Each row is a point on a landscape with many valleys, with its height.
A ball rolls from a point to the lowest of its 2 nearest points, and stops where none of them is lower. Distance is the straight distance between rows; heights are no part of it.
gutez (h 232): [145 174  60 113 138 121 139  99 114  89 177 109  65 132 104 127 109  89
 149 129 111 175 108 165]
ves (h 127): [133 141  87 123 120 118 149 145 146  80 154 100 139 144  81 135  82 149
 129 187 128  88 126  82]
Fuf (h 563): [100  84 167 142  88 144 152 119 102 175  74 186 178 159 143 103 147 139
 108 119 155 110 144  84]
gogi (h 468): [ 72 108 136 136 157 124  81 120 122 113 147 152 141 152 105 138 116 132
 157  83 117 130 162 142]
kabuf (h 337): [153  74 161  91 109  94 156 183 209 112 116 119 154 108 110 112 136 148
 106 146 157  78 123 111]
talas (h 233): [156 166 132 179 131 133 130  99 114 129 108  85  77 101 126 161 109 174
 134 128 111 178 133 140]
befep (h 98): [142 163  69 145 156 100 175  79 134  50 149  85 108 125  70  99 107 123
 174 119 127 155 158 119]
buve (h 842): [126 131 145  77 112 151 125 121 138 150 112 174 143 141 151 108 171 101
  94 151 110 125 112 103]
vazug (h 96): [119 116  93 125 145 109 134 149 185  65 150  84 125 141  88 122  86 120
 145 133 125  79 148 107]
fikin (h 239): [125 132 168 153 157 146 113 107 162 146  93 109 125  89 151 127 163 111
 111 101 124 134 156 124]
lemir (h 331): [163 116 150  96 107 122 156 135 195 148  90 124 125 114 158 104 171 106
  80 156 148 100 103 114]
sona (h 209): [135 124 123  89 110 144  94 152  52 166 189 139 114 140 173 136 132 119
  98 138  97 127  94 167]
dak (h 183): [148 162 102 174 101 112 162 117 105  97 120  92 122 120  82 151  64 214
 139 198 137 133 111 106]
nat (h 571): [ 83 124 155  96 135 142  79 172 206 134 157 132 124  93 181 100 172  73
 160  89 101 101 139 129]
dola (h 543): [115 104 144 160 144 130 154 120 141 125  78 143 173 135  99 119 112 138
 140 103 143  97 183  71]
ragat (h 289): [ 61  94  96 105 145 119  64 155 106 137 201 168 129 178 145 123 114  72
 160  78 118 120 108 167]
mez (h 576): [178 148 112 133  94 139 144 147  33 124 131 118 121 129 103 153 110 201
 144 150 141 154 148 158]
guz (h 422): [ 94 145 165 141 151 145  47 138 102 148 147 145 114 104 183 152 159 133
 130 105  97 154 131 140]
rerit (h 195): [207 175 112 178  79 128 204 112 105 107 123  80  76 101  94 123  97 187
 165 131 142 178 139 134]
fon (h 160): [125 136  81 112  97 119 121 150  92 103 195 100 122 177 124 155  82 141
 130 183 115  93  91 133]
Vulaf (h 130): [106 112 104  59 150 116 126 142 209  90 153 125 134 138  92 106 114  95
 148 132 118  78 148 115]
mukiv (h 149): [180 187  49 123 101 146 191 107  99  71 148 126 115 140  90 111 101 144
 150 193 132 150 130  91]
Luv (h 228): [180 128 118 112  89  98 157 141 165  78 133  95 101 127  93 133 121 165
 121 166 136 130 109 133]
totin (h 329): [145 103 166 108  89  94 141 158 130 142 121 122 155 109 118 137 132 173
  88 187 154 117  67 134]
duvig (h 207): [135 113  68 148 143 119 108 137  74  97 182 106  83 201 147 167 115 109
 169 115 144 126 127 196]
gev (h 425): [106  88 200 130  91 115 109 155 113 163 127 145 181 113 134 117 134 187
 102 147 120 117  82 130]
fek (h 430): [ 75  92 173 125  90 140  92 176 146 163 144 125 163 130 143 107 130 133
 155  71 104 108 118 110]
didoz (h 583): [149  81 131  88  98 121 138 165 139 101 143 151 177 158 100 104 144 147
 131 127 125  81 142  96]
Narat (h 478): [113 107 151 146 122 137 157  90 136 147  58 184 154 149 136 102 172 110
 108 106 151 119 170 110]
tafu (h 306): [ 82 102 144 148 133 127  68 132  47 153 171 132 116 166 156 168 111 185
 138 129 112 115 105 167]
tisi (h 421): [106 122 130 157 154 127  85 123  87 136 140 130 126 146 117 180  99 164
 156 110 113 122 144 137]
rom (h 122): [106 123  93 148 174 122  74 134  85 126 182 130  80 158 164 158 126  80
 149  94 127 143 120 200]
Pufol (h 405): [163  91 149 137  99 101 186 132 178 145  63 142 144 114 131 110 160 136
  73 185 194 107  96 117]
meb (h 298): [107 105 166 108 125 131 144 154 228 135 101 121 158 112 129 101 129 111
 122 130 138  75 145 107]
sini (h 310): [111 130 188 160 144 129  91 153 197 158  91 106 132  64 174 131 146 132
 105 118 140 113 131 112]
navip (h 436): [ 67 112  98  90 167 110  72 157 143 141 182 182 123 115 148  97 127  41
 158  64 111 144 104 162]
vif (h 336): [128 166 101 131 192 135 139  60 117 129 101 148 123 103 128 108 157  66
 120 101 129 184 156 148]
kaz (h 482): [ 43 107 159 116 134 150  91 135 151 148 140 161 157 138 124 105 123 111
 163  81 105 119 142 113]
rupid (h 495): [118 136 170 140 130 139  80 141  59 177 127 145 125 106 176 157 145 172
 102 134 109 161 126 151]
lem (h 174): [ 87 144 131 126 188 142 135  91 210 125  86 117 133 102 132  90 151  63
 126 115 131 119 160 126]
bav (h 263): [172 128 135  74  87 115 149 142 161 124 125 110 124 135 120 126 144 143
  89 175 128 115  90 126]
bam (h 753): [ 83 144 137 132 162 161 124  96 110 177 101 182 144 120 170 123 148  70
 103 114 122 151 140 102]
safog (h 117): [ 72  96 136 135 128 129  59 160  89 158 190 126 113 171 182 146 120 116
 143  97 109 111 103 159]
vem (h 286): [142 185  77 123 174 128 161  65 108 104 130 130  95 102 100 117 127  81
 140 110 118 209 126 156]
pugi (h 625): [118 101 110 121 154 126  93 151 153 109 174 107 118 151 136 138 127  77
 153  60 120  95 133 156]
Tebud (h 58): [129 145  37 145 146  85 144 101 125  22 185 110  90 144  76 120 105 111
 188 132 130 144 137 158]
Gapep (h 178): [160 110 157 153 128 123 120 135 127 132 104 100 129 106 115 150 136 153
 115  87 128 137 157 145]
lopek (h 99): [100 155 117 104 164 136 116  98 179 105 125 137 125 123 112 111 126  73
 122 139 121 133 135 132]
rutip (h 696): [124 133 150 142 145 160 130 117  65 207  89 162 148 122 174 148 128 126
 102 112 122 143 135  96]
guge (h 411): [124 114 145 113 158 140 135  98 124 114 103 169 158 133 119  98 167  90
 128  79 124 153 174 126]
dida (h 880): [129  90 169  65  77 125 132 159 166 164 116 165 162 144 160  85 192 128
 114 134 119 102 108  91]
lugob (h 161): [133 131 118  89 132 121 112 129 200 106 148 107  99 135 125 123 138  98
 116 148 117 104 114 138]
ruba (h 101): [111 143 122  79 145 134  91 129  95 137 165 148 123 143 138 137 129  97
 111 133  95 145 109 146]
duva (h 44): [146 137 130 125 119 140 145 136 112 153 121 121 150 126 130 144 102 125
  88 141 131 124 113 107]
Rok (h 542): [119 115 192 138 101 123 131 133  99 185  96 153 178  94 167 127 161 161
  73 171 144 130  76 121]
giz (h 173): [150 162  83  88 121 142 118 123 113 114 166 123  88 150 129 140 112  87
 111 144 106 142  91 143]
lod (h 230): [122 167 119 163 135 128 158  91 157 111  98  95 111 117 101 146  82 169
 122 170 138 134 124  95]
gasi (h 567): [149  95 130 146 126 114 141 153 118  80 124 130 179 144  81 127 115 161
 139 131 135 102 170  91]
ruzed (h 126): [149 129 128 153 104 118 134 136  91 142 128  98 151 126 104 167  77 186
 111 170 137 120  98 113]
pes (h 486): [149  71 180 129  97  99 156 159 164 181  91 153 159  83 162 110 170 127
  75 163 188 113  68 115]
Lib (h 551): [143 146 149 127 124 143 120 125  43 163 112 138 135 123 121 160 116 187
 120 154 115 162 133 147]
nisuf (h 376): [147 143 106 133 165 137 156  75 114 103  98 116 126 127  95 121 137 102
 135  92 132 152 177 122]
Fef (h 582): [ 89  76 169 157 109 129 150 138 122 164  89 155 196 145 113 107 114 174
 146 101 138 107 154  57]
fafor (h 377): [114 110 174 137 119 129  85 185 162 166 147 109 140  94 171 124 144 116
 119  92 119 109 120 121]
kime (h 799): [ 76 150 134  77 145 158 105 121 130 169 137 194 152 116 162  89 158  53
 112 125 108 140 108  99]
Liman (h 243): [ 67 128 164 126 156 155 132 133 223 142 106 123 145  98 134  92 133  81
 150  88 121  91 173 115]
Livu (h 236): [109 149  81 138 195 113  79  99 125  94 172 109  71 117 143 137 142  77
 153  86 114 167 124 192]
Boni (h 312): [142 164 157 185 162 143 125 106 138 171  62  95 111  71 176 159 148 147
 111 134 124 155 139 106]
fas (h 529): [ 90 122 111  67 136 131  86 153 184 143 182 158 131 129 143  98 153  58
 163  93  94 108 106 139]
tifa (h 227): [129 110 113 106 102 118  91 157 116 124 185 100 104 169 147 160 121 133
 121 146 122  91  86 163]
Nilu (h 504): [121 133 134 173 157 138 159  86 159 147  44 122 139 120 120 129 117 126
 118 128 149  95 171  93]
tid (h 291): [156 126 129 137 128 134  95 162 107 139 157  93 100 125 161 169 121 116
 110 109 119 131 110 154]
nuv (h 175): [174 204  70 158 101 159 185  93  62 108 134 112  85 117  92 119  89 169
 175 150 129 184 142 136]
Gozo (h 540): [148 130 114 122 125 134 181  75 137 107  67 156 132 159 124 102 158 102
 110 149 150 118 163 119]
Lesir (h 601): [150 102 131 100 118 126 117 156 141 107 157 121 139 150 111 135 134 118
 130  91 117 103 146 129]
duroz (h 124): [168 184  90 139 103 118 189  84 141  58 151  95  81 135  88  97 112 139
 159 154 121 165 131 123]
reril (h 275): [163 139 137 153 103 121 121 149  93 125 141  82  84 116 141 167 116 172
 122 143 134 153 103 175]
Sode (h 171): [197 111 132 148  94 114 202 132 112 121  72 124 148 111 101 133 129 165
 103 155 180 130 132 121]
foro (h 210): [188 144 108 160  87 107 161 139 123  68 152  75  86 126  92 136  93 188
 154 139 149 143 129 147]
kova (h 340): [ 82 153 127 141 185 131  43 118 124 120 161 146  96  93 171 140 151  86
 140  98 110 152 129 168]
rane (h 639): [125 101 165 118 104 154 129 153  79 186 117 162 170 134 161 108 142 137
  96 104 121 140 122  95]
zisa (h 131): [123 120  52 128 154  95 104 113 103  60 188 136  93 173  99 142 111  96
 170 114 136 142 122 189]
Tobip (h 200): [162 186  96 185 137 143 162  81  80 126 119  92  67 113 101 159  86 179
 194 110 109 183 145 146]
mafun (h 917): [118  74 157  94  85 121 169 142 181 161  78 174 166 152 143  77 167 117
  98 149 157  76 123  92]
Zipi (h 568): [151 165 121 103 114 137 159  89 134  93 107 134 120 149  99 115 137 123
 110 168 134 146 136 120]
Vov (h 592): [182 134 137 166 107 125 158 131  75 130  84 115 123 101  97 156 110 221
 146 159 154 164 133 146]
Foz (h 125): [168  87 160 150 103 112 154 158 111 146  96 124 166 118 109 141 127 171
 105 118 168 124 135 111]
Tafod (h 418): [107 139 156 188 175 145 132  78 145 185  34 140 127 113 164 156 139 133
 127 131 127 116 149  93]
kug (h 110): [142 144 101  89 109 136 133 145  96 115 161 126 161 154 107 138 103 132
 116 167 111 102 107 104]

Where does a ball stop that starts at each point below?
guge => ruba
pes => nuv
buve => Narat
mez => rom
Rok => nuv
mafun => nuv

Call two points neighbours if one is among the 2 nearest of the other. Go from one point of each pair to the other, from neighbour to neighbour, staying as low as possible. Name the highest point that can't be avoided.
vazug and rom => talas
vazug and lopek => lugob
safog and Foz => kaz
nuv and rom => duvig
duva and vazug => ves
